Each row is a point on a landscape with many valleys, with its height.
A ball rolls from a point to the lowest of its 5 nearest points, and stops where none of them is lower. Distance is the straight distance between rows; heights are no part of it.
nudo: -8 5 -2 -5 -15 -8 10 5 5 -17 1 1 5 -11 7 -2 -5  (h 14.2)
biz: 10 -9 -19 32 -18 -9 16 3 8 -4 -14 16 -7 -24 19 3 3  (h 57.2)
Gerup: -10 -5 23 -17 11 5 -7 -4 -6 10 17 1 -2 19 4 -1 -10  (h 31.2)
zek: -6 9 35 -18 9 7 -11 12 -6 7 17 -7 0 26 -4 -11 -15  (h 73.2)
bige: 9 -9 -21 27 -9 -6 11 -4 3 1 -16 11 -3 -19 12 4 8  (h 51.6)
gozat: 8 17 10 0 5 3 -11 18 -9 3 -4 -23 10 6 -21 -4 4  (h 23.7)
ref: 12 -12 -20 20 1 -5 4 -12 5 7 -19 6 4 -12 4 4 9  (h 38.0)
pil: -16 -6 -2 -17 -18 -9 11 -2 8 -24 14 21 -15 -10 13 -2 -8  (h 17.0)
rak: -2 -4 -9 11 -21 -10 15 2 8 -15 -6 12 1 -16 15 3 4  (h 47.6)
saken: 2 -3 -15 16 -11 -7 10 -2 7 -7 -13 6 3 -17 9 5 4  (h 43.8)
lazun: -5 -9 -6 -6 1 -3 2 -13 4 -4 7 4 1 -5 8 4 0  (h 9.9)
Bil: 3 6 0 -5 7 2 -6 2 -6 6 0 -13 12 3 -8 2 2  (h 16.9)
kube: -2 -1 14 -14 14 8 -6 -5 -3 15 17 -5 -2 21 -2 1 -4  (h 22.0)
doneg: 2 3 4 -5 18 12 -13 -9 -6 21 3 -13 -6 21 -16 2 4  (h 16.4)
piv: -14 1 19 -19 4 -3 0 2 0 2 22 -1 -3 10 5 -6 -14  (h 35.3)
zab: -1 15 17 -10 2 1 -7 14 -4 2 9 -14 9 8 -8 -6 -11  (h 40.1)
zesu: -10 -2 -10 -1 -23 -9 15 4 8 -30 -1 16 -4 -18 13 3 -2  (h 13.7)
vevit: -6 -5 -8 -6 -14 -8 12 -2 9 -22 3 11 -3 -13 12 2 -3  (h 31.8)
mefo: 3 1 -6 12 -13 -6 6 8 3 -7 -10 -2 10 -18 1 4 2  (h 45.0)
geko: 8 4 -6 4 21 11 -15 -8 -7 21 -8 -11 0 17 -19 4 8  (h 17.6)
bidug: 1 17 17 -9 9 5 -12 16 -5 5 5 -16 4 11 -16 -7 -6  (h 33.2)
Bolev: -14 -14 -16 -11 -6 -8 10 -15 7 -17 9 20 -13 -9 15 0 0  (h 29.4)
dupuf: -19 2 6 -27 -16 -11 13 11 7 -31 19 17 -12 -12 15 -10 -20  (h 41.7)
Luri: 7 -6 -16 31 -21 -10 15 12 8 -6 -15 6 -7 -24 17 3 7  (h 61.6)
ruzod: 9 11 -2 17 -3 1 -5 8 -5 7 -14 -16 17 -5 -15 1 8  (h 8.2)
fuv: 19 -2 -16 22 18 11 -14 -10 -10 22 -24 -7 10 4 -22 5 16  (h 30.0)
Dusam: 13 9 -7 8 18 10 -16 0 -5 16 -10 -18 6 10 -26 3 18  (h 18.0)
momu: -1 2 34 -14 17 19 -15 -6 -13 18 8 -2 -7 39 -8 -4 -4  (h 38.2)
niru: 1 -10 -14 1 0 -5 5 -16 3 1 -7 2 6 -3 5 5 4  (h 17.1)
fabif: 17 2 -10 22 6 3 -8 -4 -4 13 -21 -13 13 -5 -12 4 13  (h 14.8)
pufi: -22 -13 5 -29 -3 -2 4 -11 8 -12 26 20 -19 0 18 -1 -12  (h 34.9)
Bitu: 9 -20 -33 31 -7 -5 12 -11 8 -6 -23 25 -13 -20 21 2 4  (h 64.6)
vasa: 9 -1 -11 12 7 2 -2 -7 -4 11 -14 -8 10 -3 -8 4 9  (h 23.2)
vop: -5 5 1 -9 -2 -3 4 1 2 -4 9 -2 3 1 3 0 -8  (h 20.0)
Sese: -2 -15 -20 11 -7 -7 10 -12 6 -12 -10 21 -4 -18 13 3 6  (h 52.4)
dokud: 2 8 12 -5 19 12 -17 2 -7 16 2 -17 -2 21 -17 0 4  (h 17.8)
tila: 10 16 8 0 12 6 -14 13 -12 11 -4 -21 3 13 -26 0 10  (h 20.7)
piz: -1 -2 -9 3 -4 -4 5 -3 3 -4 -4 2 6 -9 0 2 4  (h 22.2)
timo: -7 -4 2 -17 -4 -5 5 -4 5 -12 15 9 -5 -2 12 -1 -8  (h 16.5)
puni: -15 -2 13 -26 -3 -4 7 1 4 -15 24 11 -11 3 16 -6 -17  (h 26.2)
reto: 3 11 28 -10 16 19 -16 9 -12 16 9 -12 -3 30 -15 -5 -1  (h 29.6)
Taged: 7 9 1 3 9 8 -10 3 -5 12 -6 -18 8 7 -20 2 9  (h 19.6)
pur: -6 -4 10 -14 7 0 -1 -6 -2 2 16 -1 -2 11 5 0 -7  (h 26.9)
dama: 7 -10 -13 14 -2 -5 6 -10 5 0 -14 7 3 -12 6 3 10  (h 32.3)
kubar: 12 1 -6 29 -13 -1 6 12 2 3 -15 -6 16 -15 -1 2 6  (h 40.0)
furis: 1 6 19 -11 17 13 -11 0 -6 16 10 -9 -5 24 -9 -1 -2  (h 21.6)
tega: 5 16 26 -15 14 11 -15 14 -9 15 8 -14 -3 26 -18 -6 -6  (h 38.1)
bika: -3 -11 -15 13 -19 -10 13 -2 9 -19 -13 21 -8 -24 16 1 3  (h 47.1)
Pozug: -12 5 11 -20 -7 -7 6 10 4 -13 15 3 3 -2 7 -6 -19  (h 31.3)

Where does a ball stop that starts at each point below?
saken => lazun
bidug => doneg
Dusam => ruzod
tila => doneg
Sese => lazun
dupuf => lazun
puni => lazun

Call two points neighbours if one is among the 5 nearest of the other. Go from one point of each pair to the other, from neighbour to neighbour, staying as low as possible. Name the highest point that can't be avoided.
lazun, doneg => vop
ruzod, doneg => Dusam
zesu, lazun => pil
